The views of a scene show one set of named points, each view turned or mirrored, and shifted as a whole, with a little noise and some points left out.

Scene 1
View 1
fel: [-26 -10  13 -22  12  13  26   4 -35  24 -66   5  15  13]
didi: [-30 -13  32 -21  17  10  37   1 -30  23 -39  -6  16  -5]
tasa: [-29  -1   2   3 -10  25  17   7 -19  13 -28 -11  11   7]
felo: [-34   9 -11  29 -13  33  -2  17   2   2  -3 -15  24  13]
pudi: [-32  12 -17  13 -43  40  15   4 -11   4   5 -33   2  -8]
suzu: [-31  10 -23  13 -30  37   8  10 -10   6 -18 -17   8  12]
Zus: [-30  -4  11   5  10  21  12   9 -16  16 -36  -6  22  16]
kiruv: [-29 -19  49 -20  27   6  41   3 -27  28 -30  -8  22 -13]
lugi: [-31   1  15   1 -14  27  29   1 -15  13  -2 -28  14 -16]
pidot: [-32   7 -10  22 -20  36   6  11  -6   6  -9 -20  17   8]
maz: [-32  -3  14  -2 -13  26  32   1 -20  12  -6 -26   9 -17]
Vulit: [-25 -14  26 -39   2  10  48  -4 -45  29 -53 -13   4 -13]
View 2
Zus: [-14   8 -15   2  -3  -2  13  17  35 -11   7  -2   0   0]
suzu: [  8  -1 -13   7  -6  -8  10   0  31 -17  20   0  -4 -29]
felo: [ -2  15 -17  -2 -11 -19  13   0  45  -7  23 -17 -15 -24]
fel: [-13  -1 -16   1   7  12  20  35  17 -24 -12  15  18  36]
tasa: [  4   7 -12   2  -6   0  19  10  26 -19   9   3   5   3]
pudi: [ 33   7 -10   2 -16 -13  17 -21  27 -24  34   2  -3 -32]
kiruv: [  4  28 -21 -17  -5   4  41  18  27 -23  -1   5  17  69]
pidot: [  6  10 -13   2  -9 -15  14  -3  39 -13  22 -11  -7 -22]
lugi: [ 26  20 -14  -9 -13  -6  31  -9  28 -23  24  -1   5  15]
Vulit: [ 17   3 -13  -5   1  18  32  20   2 -38  -5  27  29  57]
maz: [ 28  17 -13  -8 -12  -5  28  -6  24 -28  20   6   9  14]
View 3
kiruv: [ 35 -30 -14 -14  -6  31  30 -50  20   7  30 -37   8 -13]
Zus: [  9   3  -4  -3  28  32  -6 -30   4  15  16   8   1 -12]
didi: [ 27 -21  -7 -17   3  31  22 -42  26  10  20 -28  10 -11]
suzu: [ -6   1   1  -8  44   7 -26 -25   6  20   4  13 -16 -13]
fel: [ 20  -3   1 -14   8  49  15 -32  36   8  11 -10  27  -6]
pudi: [-12 -14   0 -21  48 -18 -34 -30   4  22   1  -1 -34 -19]
maz: [ 13 -31 -12 -18  19  -5  -2 -47   8  12  20 -28 -25 -20]
Vulit: [ 24 -26   2 -31   3  29  25 -43  50  10   2 -37  18  -9]
lugi: [ 10 -26  -9 -17  24  -1  -7 -42   8  13  15 -19 -21 -18]
pidot: [ -2  -1  -5  -7  40   6 -25 -30  -3  17  15   9 -21 -15]
View 4
pidot: [-38  10   2 -12  11  10   9 -24 -32  25  40  23 -13   3]
fel: [ -5  10  14  28 -12   0  29  -1  -4   0  -3  10  16 -19]
maz: [-21  17  21 -19   5 -17  -4   0 -25  16  25  25  -9 -20]
felo: [-48  15  -4 -13  12  13   8 -33 -35  32  41  28 -14   6]
Vulit: [  8  14  32  12  -9 -25  13  23  -4 -10  -4  11  13 -33]
suzu: [-33   3  -2 -11   7  16  12 -12 -33  12  41  14 -20   8]
Zus: [-28  11   3  10  -1  11  21 -21 -20  18  22  17   0  -2]
didi: [ -7  27  25  12  -6 -22  13  -1  -5  10  -3  24  17 -33]
kiruv: [ -6  33  33   8  -5 -31   9  -6   0  19  -7  33  24 -38]
lugi: [-23  21  20 -20   8 -16  -3  -5 -25  19  27  29 -11 -18]
tasa: [-22  12   8  -3   1   1  14  -9 -25  14  22  17  -4  -8]

In a view up to two points have been moved. Name them for each view, in the order of its rows, or write none.
view 1: Zus
view 2: none
view 3: maz
view 4: none
